Each row is a point on a tangle of strands that fork and nearly touch. The rows are in no order.
In the rows, zero is written as 128.
Points whose rows are less than 141 apart are linked; no others are. Some points are linked to none.
Z890: [180  86  93 148 119 135 143 108 169 143 151 161 197 137 143 125 149 116
 103 139  77 139  78  69 149 144  97 122 155 163 132 102  77 120  87 101
 149 200 144 132  97  56]
Z492: [146 135 140 157  93 117  83 155 175  80  83 136 128 106 115 169 169 140
 115 135 122 104 196 149 114 179 144 123 150 106 169 132 120 172 133 137
  86  32 165  81 142 135]
Z536: [116 128 188  83  91 196 145 108 137 136 138 127 127 136 136 135  94 145
 113 137 105 133  83 129 110  97 120 121 101 190  46 138 156 111 137 163
 134 188 172  71 181 119]
Z249: [129 145 127 171 106  50 110 159 113 119 150 169 155 111  90 101 134 154
 154 112 119 129 136 137 155 134 145 172 119 122 173  91 142 134  69 118
 132 128 113 101 135  45]
Z358: [126 112 144 119 102 156 127 152 164 123  87 102 124 107 159  92 151 112
 153  80 111 110 153 162 123 149 120 136 107 121 211 165 100  95 143 214
 133  80 160 121 145 208]
Z182: [142 139 139  77 103 200 160  80 139 120 116 131  97 159  82 132 130 144
 118 152 165 123  95  88 102 111 122 141 112 146  47 159 116  93 174 145
 103 165 157 102 112 100]
Z218: [138 142 199 119 101 179 100  70 141 169 102 115 136 161 176 158 100 158
  76 174 125 150 105 118 148  62 105 110 137 141  97 129 150 113 129  97
 126 175 136  53 106 155]
Z32: [ 75 142 127 152 147 106 112 113 149  60 121 117  83 129 138 112 173 140
 144 133 164 108 175 104 104 169 129 109 166  81 181 134 104  89 123 132
 126 110 105 157 131 156]
Z844: [137  97 100  89 158 159 158 119 126 103 103 157 120 125  82 115 137 100
 140 103 115 137  75  62  99 172 133 123 145 160  47 120 106 121 141 177
 147 192 122 126 115  54]
Z112: [158 136 134 145 115 132  93 168 188  71  47 128 124 117 102 176 151 134
 110 148 130 128 173 126 104 164 144 140 149  80 131 151 134 172 178 117
  71  42 160  83 129 119]
Z654: [143 190 170 108  90 178 132 164 138  85  76 110 164  95 118  89 113 129
 150 131 112 157 124 172 146 123 111 170 115 120 124 134 104 164 133 142
 102  68 164  82 128 171]
Z757: [105 133 120  96 142 172 181 161 115 124 107  69 141 140 160 124  67  98
 139 123 158 172 115 137 140  76  85 164  85 111  93 154 131 151 157 127
 122 124 132 150 132 179]
Z35: [171 131 117 134 125 114  94  85 144 161 122 164 118 129 118 163 136 153
 110 158 103  90 126 102 140 107 155 112 169 107 144 104 125 103 115  69
 125 158 116 126  92  97]
Z120: [113 156 159 170 123  90 113 155 144 145  97 123  86 137  92 132 177 160
 111 152 179 138 197 126 116 166 149 113 156  65 192 123 150 111 145 118
 110 120  98 109 142 146]
Z204: [122 137 114 112 144 168 183 111 112  39 115 152  96 125  76 127 164 119
 155 171 158 135  81  98 102 172 168 109 125 138  67 150 137 134 139 152
 148 170 120 119 123 106]
Z458: [ 79  98  97 158 162  76 149 126 106 155 166 133 120 116 106  98 137 120
 168  72 103 129 107 122 150 159 103 108  96 192 150 106 129  95  62 147
 172 157  88 165 154  90]
Z625: [175 134 126 108  89 140 124  92 176 179  75 142 140 157 160 128 129 163
  93 128  78  98 103 125 106  88 109 123 127 159 113 120 110  95 112 106
 113 193 120  54  63 104]
Z859: [138 148 128 190 135  89 100 117  99 130 181 143 136  94 116 161 149  93
 119 165 150 130 174 121 155 127 200 119 144  70 165  85 159 156  96  88
 122  94 113 149 133 113]
Z4: [131 148 151 112 135 180 190  99 127  76 116 134  85 154  69 112 158 154
 131 190 172 121 114  85 115 143 145 125 112 113  51 157 145 109 176 155
 118 171 141 105 129 114]
Z578: [136 165  89 121 135  98 140 145  98  75 144 155 170 158 113 105 115 105
 146 118 121 113 117 181 130 119 116 170 129 115 109  84 128 174 101 109
 184 120 106 141 147  87]
Z499: [169  87  97 109 148 150 139 115 159  87 111 164 158 137 111 119 150 122
 128 116  99 135  76  56 120 173 124 146 169 151  82 122  93 113 139 159
 133 188 129 112  93  29]
Z804: [ 87 155  92 114 171 133 146 142 111  80 117 101 115 162 140 118  98  98
 140 124 159 146 140 104 134 135  96 155 134  79 128 162 122 146 157 116
 155 101 120 176 121 158]
Z202: [ 86 138 104 134 165 108 175 141  95  64 128 169 140 104 123  97 145 124
 158 131 115 143  81 118  88 176 136 106 138 160 133  92 121 163 102 149
 203 160  90 148 152  90]
Z27: [ 87 151  60 133 157 126 131 103 112  60 152 115 137 155 152 146 120  68
 137  96 163 136 167 123 137 133 116 146 146  63 112 150 116 156 153 115
 153  73 125 179 116 142]
Z411: [ 77 126 148 114 125 158 166 147 151 121 119 120 121 174 105  85 126 184
 145 151 157 105  98 109  81 130 107 151 112 169 145 131 134  81 157 163
 173 129 140 158 148 167]
Z806: [117 143 153 145  87  75 122 151  90 175 181  69 170 101 138 159 107 146
 120  99 133 199 168 165 200  97 117 129 114 121 157 123 158 153 101 145
 112 103 131 122 142 186]
Z633: [ 73 122 142 185 182  88 133 106 107 178 150  91  62 143 119 109 155 139
 134 137 166 128 148 106 132 165 128  80 113  87 179 125 155  74 177 124
 145 137  84 171 126 180]
Z884: [103 122 105 168 152 102  95 101 157  54 134 131  96 119 150 150 193 107
 138 146 161 108 199 103 102 166 171  91 175  76 129 119 110 111 116 117
  99 105 122 164 113 139]
Z830: [107 128 168 139  63 147 136 132 141 194 142 120 142 132  92 106 119 204
 152 117 142 146 100 147 115 108 109 137  72 202 137 114 146  56 114 144
 115 137 121 128 165 144]
Z316: [138  98 116 140 134 111 111 128 121 128 146 139 177 138 191 141 171  91
  95  88 152 135 186 195 128 142 155 149 145 156 136 143 124 211 134 138
 129  35 147 143 119 165]
Z736: [162 137  97 104 130 151  89 111 139  73  87 157 119 136  90 165 129 124
 147 151 132 119 111  97 111 121 144 149 152 111  95 137 112 115 137  94
  97 119 124 123  91  87]
Z679: [137 125  98 136 203 124 149 114  76 140 184 123 125 139 133 145 105  70
 149 160 128 131 123 140 159 102 109  85 104 130  85 108 121 145 104  79
 162 151 119 206 113 128]
Z383: [135 148 156 140 187 146 155 140 114  87 116 124 100 145  98 110 145 124
 134 214 169 153 125 105 132 125 136 125 142  75  85 128 147 150 154  96
 115 155 123 137  89 153]
Z148: [152 169 169  89  90 156 110 119 132 112  89 143 148 104 142 106  91 144
 130 132  80 129  71 162 147  90 125 159 129 146  95 132 120 159 116 132
  98 126 166  38 112 113]
Z626: [124 120 139 211 133  72  80 119 105 136 205 145 122  85  99 136 152 125
 126 137 149 159 172 118 162 140 220  91 134  85 164 121 152 129  95 102
 129 104  98 133  99 129]
Z546: [108 188 161 131 115 108 119 161 139 142  75 100  84 155  99 105 151 153
 103 146 161 121 156 141  76 147 139 121 155 101 191 133 141 103 187 128
 131 115 113 113 159 174]
Z729: [124 120 133 182 147  79 103 119  88 169 203 126 115  98  84 134 123 144
 144 129 131 156 145 125 187 121 158  86 109 119 145 110 146 107  90  94
 141 131  99 144 110 126]
Z655: [143 114 142 116  95 138 136 105 168 214 114 140 141 146 160 112 131 172
  96 113  84 118  84 112 112 110  76 122 119 184 118 108 129  81 106 109
 127 210 115  73 106  80]
Z486: [122  91 149 164 144 109 154 135 142 191 157 162 156  89 101 101 132 170
 116 117  92 169  82  88 152 160  96 117 131 168 112  92 140 117 105 131
 144 200 113 115 132  57]
Z317: [ 98 124  61 139 140 117 104 105 140  62 135 123 137 139 157 162 155  58
 117  82 159 128 197 121 113 148 155 138 156 105  90 146 110 172 157 131
 109  57 144 163 112 138]
Z900: [102 140 128  96 137 161 177 155 114 110 130  92 140 152 132 101  81 134
 134 150 145 152 101 127 128  99  85 153  97 156  91 151 141 138 124 127
 157 133 138 165 146 179]
Z976: [147 163 132 144 176 141 140 142 120  79 120 121 137 132 108 137 132 106
 128 206 163 173 136 106 136 103 147 151 153  48  76 124 168 177 152  74
 104 116 134 137 107 128]
Z484: [115  85 148 112 133 140 154 155 138 208 149 145 160 106 129 107 114 146
 127 100  88 149  87 110 122 150  74 129 122 194 100  94 143 108  86 144
 138 204 119 129 163  80]
Z947: [161 147 149 122 132 144 103 143 176 124  33 131 105 137 109 166 146 145
  81 153 138 133 169 126 100 149 147 141 167  71 100 163 143 152 214 108
  64  95 143  85 113 123]
Z319: [ 86  97  75 107 130 157 144 107 124  78 136  90 120 145 175 121  87  93
 163  73 135 110 110 119 117 107  88 138 104 137 142 184  90 102 122 177
 139  91 127 185 130 163]
Z205: [118 105 151 155 159 111 133 118 122 237 149 101  86 150 123 136 148 136
 115 133 161 130 183 108 131 135 107  81 115 102 140 124 159  74 158 132
 111 145 105 171 132 182]
Z353: [ 99 121 139 134  68  99 128 166 114 179 153 104 148 111 101 111  96 179
 155  88 105 152  93 161 154 118 109 144  61 201 142 121 164  87  73 153
 124 147 105 136 173 148]
Z519: [115  96 141 118 121  82 135 144 114 221 107  78  86 127 153 145 154 131
  83 120 149 137 165 192 131 120 156 104 115 147 173 166 185 120 165 169
 114 126 140 126 163 213]
Z892: [138 122  85 153 106  76  71  97 142  39 141 132 161 113 144 147 149  58
 107 100 131  82 170 133  79 135 182 137 142  74  97  83 141 167 114 125
 118  37 117 136 150  97]
Z754: [112  97  88 136 159 103 106 112 143  98 128 131 144 156 184 144 174  69
  90  86 164 131 191 161 113 152 162 154 143 144  94 167 125 205 163 129
 114  41 155 154 110 140]
Z24: [173 163 121 152 134 133 115 143 125  83 132 128 165 126 119 165 127  97
 109 186 142 147 149 122 127 103 158 151 152  44  96 111 169 186 136  66
 112  77 136 143 141 111]
Z570: [111 185 186 123  98 148 139 185 150  97  76  94 142 115 111  75 119 159
 127 146 122 138 123 162 128 139 113 177 131 133 174 126 113 136 153 164
 119  83 156  89 145 202]
Z426: [147  73  98  85 139 184 124 131 117 153 140 108 111 138 148 161  87  87
 154 113 134 115 129 117 119  91  94 103  87 135  89 162 110  91 117 110
 105 153 115 172 117 143]
Z224: [161 104 112  99 130  98 135 144 117 170 172 145 178 133 181 127  82 113
 121 103  85 109 131 155 158  87  78 151 110 134 134 106 104 142  86 120
 137 154 143 115 113  66]
Z187: [177 118 104  90  74 171  82 107 185 144  60 163 128 104 169 149 114 123
 135  83  62  73 130 138 134 133 151 113 120 122 136 146  70  99 145 118
  99 128 131  79  63 116]
Z34: [116 181 104 148 134 112 137 135  90  69 173 124 159 140 127 123 126 113
 140 161 149 132 136 168 149 123 126 151 140  73 133  84 140 180 110  87
 193  95 103 164 147 136]
Z740: [ 93 101 114 110 143  72 120 143  93 183 125  85  94 120 178 136 138 118
  92 114 143 141 127 172 123 126 132 133 137 134 196 174 177 146 156 185
 148  99 144 146 160 215]
Z615: [156 143 122  82 138 150 130 113 119 123 119 142 128 136 119 131  97 121
 119 150 116 149  81 118 135  83 122 146 137 145  59 139 135 148 116  94
 128 162 147 109 107  86]
Z624: [167  82  85 113 127 132 141 132 157 151 155 146 191 145 179 132 100  96
  99 114  74 132 112 109 142 112  73 142 113 145 115 136  83 134  90 102
 140 185 152 125  93  45]
Z434: [ 88  85  72 114 170 142 137  98 122 106 152  95 108 159 170 134 106  78
 158  97 151 118 136  96 125 121  88 105 116 118 114 177 110  99 121 146
 141 119 118 208 113 178]
Z763: [164  92 105 111 119 134  95 128 110 155 173 144 162 120 189 162 130  75
 106  84 135 129 176 155 134 113 164 115 151 143 118 134 111 194 130 136
 114  75 145 142 116 154]
Z854: [148 140 163 100 127 144 103  94 134 163 116 130 136 144 167 144  85 144
  94 162  99 148  90 124 150  55 114 124 148 146  91 123 147 134 100  78
 135 182 143  82 108 119]
Z750: [159 134 152 117 146 128 110 142 163 158  72 129  97 148 142 171 130 135
  70 139 131 132 196 144 137 141 152 122 163  92 103 179 140 168 194  99
  78 122 161 120 130 134]
Z244: [130  60 117 109 120 218 152 155 123 150 133  76 132 138 153 135  93 115
 160 126 116 119 102 150 100  75  92 134  65 163  97 152 130  84 121 126
 100 160 124 160 147 158]
Z498: [138 122 167 151 100 100 102 135 138 192 141 124 125 110 124 167 139 165
  82 119 148 149 208 143 169 146 151 119 163 121 169 147 144 155 134 119
  90 106 154  98 131 151]
Z852: [117 148 116 104 163 137 156 174 124 141  94  75 108 155 153 128  82  87
 117 114 141 157 145 136 125 110 104 141 116  89 119 171 137 145 173 126
 126 125 140 154 134 194]
Z906: [152 162 113 104 117 112 141 157 112  83 118 166 183 140 111  99 100 122
 139 111 103 125  97 175 121 111 107 189 126 137  85 103 125 188 120 138
 132 116 138  89 128  68]
Z305: [125 164 100 124 115 136 110 142 117  63 123 130 132 144 117 130 108 112
 156 112 128 112 149 138 122 125 111 137 137 133 144 131  86 144 105 128
 129  80 125 133 125 151]
Z423: [ 82 110 130 122 137 143 140 147 157 120 117  91  99 175 142  95 102 152
 154 114 146  91 102 120  97 123  98 147 119 132 178 147 110  71 160 178
 156 109 132 176 153 179]
Z872: [136 173 136 156  82  59  93 154  96 145 157 136 168 104 106 121 101 150
 137 110 109 134 148 159 173 105 148 168 131 111 168  80 149 155  86 114
 120 100 127  90 138  87]
Z389: [145 184 124  90  91 163 129 149 119  85  89 140 161 110 114 104  93 113
 164 108 109 137  96 181 139 103 118 173 105 131  95 122 102 181 126 131
 108  81 148  80 112 118]
Z95: [148  98 135 186 128  90 138 102 159 202 147 152 147 119 108 105 145 189
 104 117  81 157  92  97 168 142 114 118 118 150 134 110 140  87 104  89
 150 198 105 101  97  48]
Z69: [124 110 176 149 100  67 107 146 114 197 161  94 152  98 128 158 133 169
  82  95 140 195 202 162 186 129 153 121 130 128 163 167 170 156 126 145
  96 104 144 106 132 179]
Z825: [169 158 142 164  95 116  88  84 154 135 107 178 114 116 103 147 191 200
 157 164 159 117 122 102 107 139 179 101 139  93 185 106 139  70 122 103
  88 110  58  98 103  66]
Z768: [ 87 146 149 125 183 130 137 130 123 115 101 107  66 171 117  79 138 138
 148 164 165 109 104  97  86 158 125 113 130  89 151 129 131  89 193 117
 164 143 104 180 127 171]
Z606: [119 147 152 160 161 104 137 149 107 152 144 107 109 127 111 138 134 133
 115 160 158 155 180 113 164 130 112 112 149  87 155 109 146 136 124 100
 132 135 130 150 131 172]
Z932: [101 143 111 124  74  88 134 155  91 144 156 106 151 109 125 113  94 149
 167  84 115 131 104 163 168 113 100 144  84 179 179 109 129 125  76 160
 141 106 112 130 158 157]
Z888: [111 133 154 122 184 152 159 134 122 133 103 102  85 177 100  86 129 130
 131 179 165 130 121  98 103 133 110 122 112 102  88 135 138 103 178 114
 134 161 119 165 105 176]
Z982: [ 89  94 104 110 148 143 130 146 138 116 112  72  87 150 173 116  89 103
 145  87 130 108 105 132 102 114 112 144 121 104 170 186 115  99 168 198
 143  97 141 182 150 181]
Z808: [ 71 107 113 147 146 130 160 112 109 146 163 115 113 128 116 120 124 142
 164 122 127 120  83 123 137 150  96 108  96 193 153 127 140  81  81 133
 177 142  99 205 168 145]
Z789: [ 72 115 124 123 159  74 114 135  93 159 152  80  87 132 150 120 120 124
 117 106 151 130 125 122 130 138 107 134 157 106 209 159 164 115 150 180
 159  99 130 167 170 188]
Z788: [107  96 120  98 131 199 170 122 147 131 129 117 123 175 104 119 124 123
 161 126 147 124  82 109  66 134 103 124  88 192  75 155 122  75 130 142
 152 158 127 188 136 141]
Z46: [102 108 108 173 175  55 134 129  86 165 197 135 127 108  96 113 126 118
 152 104 110 137 125 136 176 128 132 105  91 158 144  94 138 114  74 117
 165 147  90 152 122  77]
Z695: [125 113 127  78 133 185 165 117 129 139 130 141 112 135  81 114 125 111
 133 117 118 130  77  93  76 150 122 104 112 188  39 131 129 105 132 157
 152 186 135 145 142 108]
Z285: [147  86  74  61 133 178 127 122 110 151 119 122 126 107 163 176  71  69
 153  85 126 127 123 129 140  73 112 121  89 125  91 147  93 126 139  93
  98 142 129 136 101 105]
Z123: [160 127 124 142  80 100  57 116 141 139 132 155 180  90 166 146 142  87
 101  92  85  71 157 156 131 149 182 142 153 115 143  95 128 201 127 141
 109  29 159  93 127 103]
Z504: [164 129 143 119 178 125 145 106 109 136 140 154 120 121 115 122 135 138
 116 177 103 141  73 114 146 102 137 116 154 142  79 107 147 149 116  92
 147 189 139 116 116  74]
Z724: [152  81 150 114 152 127 125 125 133 231 132 115  81 165 167 155 141 122
  88 122 156 116 195 114 125 135 118  76 136 107 120 149 147 110 173 131
  94 151 129 154 137 171]
Z684: [117 102  86 129 189 127 130 100  94 125 183 122 117 147 152 148 120  63
 152 129 142 122 155 112 149 111 108  78 123 126 102 132 112 119 102 111
 149 128 121 203 100 164]
Z787: [131 126 140  66  95 199 155  78 148 140 115 124  99 142 124 138 106 129
 105 125 116 131  68 100 116  99 122 126 111 164  33 155 141 110 151 142
 120 200 160  70 134  85]
Z681: [173 112 117 107  77 160  61 109 176 146  98 156 133  99 174 162 137 119
 120  92  80  83 156 137 150 153 174 103 151 131 144 149  84 151 138 123
  95  86 151  95  90 130]
Z802: [158 143 189 111 119 176 117  93 146 169 105 123 118 155 142 138 113 175
  83 174 145 141 131 101 120  85 102 117 152 105  93 141 126 103 163 101
  97 151 138 104 107 150]
Z43: [107 147 121 154 114  74 112 137 116  91 124 164 114 118  85 105 154 151
 170 113 135 120 126 132 129 144 143 137 125 151 176  92 123 115  65 122
 143 134  93 117 145  80]
Z441: [140  84 106 146 194  80  91  68 110 153 175 169 124 109 143 153 141  80
 115 136 103  75 148 100 140 110 172  98 147 121 133  96  98 104 102 108
 127 153 126 171  81  79]
Z238: [114 164 128  95  86 175 164 139 132  42  98 142 116 136  61 112 128 149
 140 150 147 114 100 118 107 137 146 169 122 159  85 156 130 145 137 167
 109 120 151  72 138 127]
Z437: [108 134  92 169 199  94 163 120  74 104 182 132 119 130 129 132 128  91
 152 159 130 124 101 155 140 123 134  87 108 142 128  83 114 154 103  91
 183 151  98 187 124  98]
Z330: [135 118 107 151 182 107 182 155 104  90 145 174 172 116 116  98 147 104
 138 137 110 150  95 113 112 157 127 128 138 144 104  74 118 180 108 154
 176 168 109 142 137  55]
Z978: [127 132 174 142 151 141 170  91 104 153 154 152 101  97  96 126 156 173
 111 186 125 144  72 116 132 131 142  86 139 159  76  93 168 126 133 124
 140 203 122  97 152  97]
Z923: [178 144 157 130 132 154 114  95 133 137 111 150 111 137 108 148 151 175
 115 195 149 123 129  92 121 114 128 105 167  86 116 123 125 104 149  82
 102 140 118 124  98 124]
Z848: [141 129 190  75  92 177 127 124 132 143 105 125 140 109 153 104  91 155
 129 124  88 130  64 158 123  88 111 138 101 186  92 128 119 121 123 138
 112 159 164  57 138 126]
Z338: [161 110 155 104 138 145 129 152 150 190  88 111  85 148 155 149 121 118
  86 110 139 117 186 146 118 131 134  98 127 106 112 177 124 123 195 133
  89 136 141 130 138 170]
Z618: [115 139 179 149 115 107 156 113 106 155 147 160 118  79  70 105 149 198
 123 141 121 168  83 117 134 141 153 106 122 161  99  94 186 117 115 140
 148 191 115  74 164  92]
Z164: [160  75  77  83 122 161 100 122 109 144 153 137 146 108 187 172  98  56
 132  67 123 122 162 140 145  94 155 110 119 123  97 144  94 161 141 128
 105 101 134 138  96 134]
Z745: [131  75 106 114  97 188 141 163 103 136 135  76 139 106 169 123 102 111
 174 114  92 111 103 171 122  81  93 130  58 158 146 133 123 107  96 156
 120 129 128 144 155 174]
Z287: [120 156 195 123 124  87 130 157 131 199  79  73 104 127 132 146 124 140
  80 126 137 154 174 187 137 113 134 116 129 126 169 138 165 119 176 135
 104 139 146 111 182 199]
Z815: [114 134  93 170 135  90  90 103 149  45 155 133 137 106 153 152 184  73
 130 147 153 110 181 111  94 147 182 114 156  76 131  98 136 148  96 113
 119  66 121 161 139 122]
Z886: [ 83 142 119 129 156 147 171 123 111  31 121 156 106 121 112 104 153 142
 155 174 156 138  76 109  93 174 148 109 130 148 117 144 125 143 118 132
 183 148 106 153 130 122]
Z659: [ 93 156 110 146 127 124 104 147 150  36  98 115 108 144 127 125 142 130
 138 128 145 113 162 110 101 155 115 144 157  97 164 150  99 126 129 129
 121  82 117 137 131 153]
Z860: [171 142 114 138  84 126  71 120 162 146 118 144 149 106 155 179 116 120
  91 127  79  83 159 130 145 131 183 125 172 107 150 124 132 183 127  98
 100  84 159 104 119 115]
Z371: [138 140 103 155  93  77  64 123 133  81 142 149 167 111 135 145 134  83
 124 102 104  71 168 141 102 132 165 151 148  99 146  73 124 169 101 139
 110  39 132 105 138  96]
Z833: [170 160 134 157 140 113 108 118 107 137 158 140 149 110 128 162 121 109
 107 184 117 127 154 116 154  95 169 132 164  65 132  93 156 170 109  63
 122 119 134 151 137 112]
Z344: [154 147 133 125 102  77 119 139 114 160 156 146 187 121 161 129  79 128
 114 112  88 107 136 173 167  86 111 175 131 110 148  82 126 160  94 115
 128 125 148  98 120  78]
Z672: [185  90  96 175 135 125 137  99 152  90 158 168 210 119 140 125 164  97
 116 150  87 128  72  72 139 164 133 138 156 144 154  96  74 122  94 107
 138 170 125 147 122  23]
Z460: [116 133 157 137 102 125 137 122 111 176 138 154 115 115  63  94 144 190
 144 122 139 140  93 120 114 142 119 112 103 191 126 102 146  84 102 121
 144 165 102 124 159 108]
Z471: [148 119 124 149 120  86 100  94 139 181 138 164 113 121  97 129 137 173
 128 116 106 108 120 108 148 126 127 116 129 131 162 103 120  77  97  93
 132 164 101 112 100  60]
Z905: [126 139 142 141  94 136  90 139 166  93  88 134 126 105 125 135 171 124
 135  95 115 101 191 161 122 184 130 125 147 129 184 148  86 137 134 168
  94  45 155  91 135 173]
Z185: [ 90 157 130 129  92 106 148 148 121  65 105 184 121 103  79  88 163 173
 162 135 150 129  89 122  90 176 151 137 135 171 166 103 142 132  78 151
 163 146 101  99 163 110]
Z732: [ 55 120 142 147 174  73 114 120 101 145 152  90  62 125 130  95 145 141
 137 117 168 127 129 105 135 165 129 113 153  84 212 146 153  87 159 144
 158 115 105 166 161 171]
Z934: [138 144  92  82 101 147 137 134 136  44  79 160 122 124  65 134 143 121
 160 115 124 112  72 106  96 152 149 182 139 159  83 137 125 145 136 164
  97 126 136  60 122  57]
Z300: [159 123 161 105 116 161 121 145 121 153 126 101 143 104 178 157  83 125
 117 124 113 155 156 150 158  84 107 114 121 119 126 140 112 149 130 110
  95 124 154 115 137 169]
Z700: [177 106 110 155 181 109 156 124 121 105 162 169 185 133 130 113 140  88
 114 148  96 133  98 111 134 135 119 158 132 117 115  92 100 154 114 118
 155 163 127 160 124  23]
Z303: [145 136 108 107 101 152 119 140 118 107 127 123 139 111 153 130 103  94
 165  82 109 110 143 165 140 115 113 121 109 139 155 141  79 136 107 158
 117  82 134 123 124 174]
Z467: [179 121  84  94 101 145  99  95 177 151  68 157 130 147 151 159 110 136
 106 112  83  87 118 113 114 109 132 127 127 136 112 142  83  91 138 101
 108 168 118  95  47  97]
Z85: [123 136 168 171  93  77 101 147 134 176 126 123 105 124  85 136 156 184
  93 111 161 153 220 139 144 165 157 112 145  95 185 158 157 113 149 134
  98 103 114  92 133 149]
Z379: [132  94 151 101 108 139 127 136 138 213 140 124 133 119 157 124  98 158
 125 106  90 120  87 141 127 104  81 131 103 185 125 111 138  88  91 110
 116 192 116 103 148  89]
Z212: [ 53 127 160 155 192 116 161 126 116  81 128 125  65 138 143  84 135 164
 153 188 180 112  87 108 103 173 127 108 118 105 170 126 118 109 166 122
 164 148  89 183 124 143]
Z941: [144  86 122 118  95 169 138 154 115 133 125  84 138  92 177 118 133 103
 157  93 109 128 146 163 139 114 109 123  84 127 178 148 106 117 114 193
 128  94 148 128 141 212]
Z405: [168 123  99  88 113 140 134 119 160  87  95 163 134 145  99 122 143 138
 128 113  96 108  70  87 109 152 129 169 162 152  91 144 116 123 141 154
 107 168 139  62  97  45]
Z596: [154 144 175 127  84 164 115 149 171 140  76 126 124 108 119 113 148 144
 138 101 121 107 173 164 122 156 116 131 117 123 195 142  82  96 153 174
  96  76 157 100 140 185]
Z916: [128 177 171 119 126 146 129 180 158 120  62  96 108 146 102 100 119 139
 107 135 137 132 143 150  91 133 126 152 143 111 149 143 116 126 183 146
 108 104 146  97 131 188]
Z254: [ 95 101 135 135 139 183 175 121 128 178 153 122 124 153 107 121 141 148
 154 153 138 122  86 129  95 142  93 113  91 196 108 122 148  69 109 129
 152 164 109 197 162 151]
Z466: [ 78 153 146  94 106 168 179 151 140  65 111 123 117 154  85  80 110 166
 128 159 158 120 107 109  95 136 131 169 117 156 107 160 135 124 163 168
 154 126 158 112 138 165]
Z920: [ 86 152 105 180 174  95 152 115  71 100 201 117 126 120 140 126 133 111
 148 161 160 137 130 139 172 130 128 109 122 100 166  95 132 155 109  92
 188 112 101 181 126 144]
Z662: [103 162 111 138  73  65 119 146  75 142 192  93 169 111 123 123 106 148
 146  78 131 160 135 173 186 112 117 145 111 132 182 105 144 150  90 153
 149  78 111 119 138 172]

A fork is a point with three links, a tip a point with one. Leave the first point through the second and follow the links. Name the first fork or tip that comes.
Z112, Z947 => Z287
Z655, Z625 => Z941
Z890, Z672 => Z389
Z319, Z982 => Z212
Z700, Z672 => Z185
Z763, Z316 => Z900

Follow the links from the first point to the second, and from the first to the third. Name the last point that the two ways share.
Z804, Z740, Z681 => Z941
Z43, Z498, Z684 => Z389
Z886, Z978, Z679 => Z389
Z659, Z900, Z789 => Z941
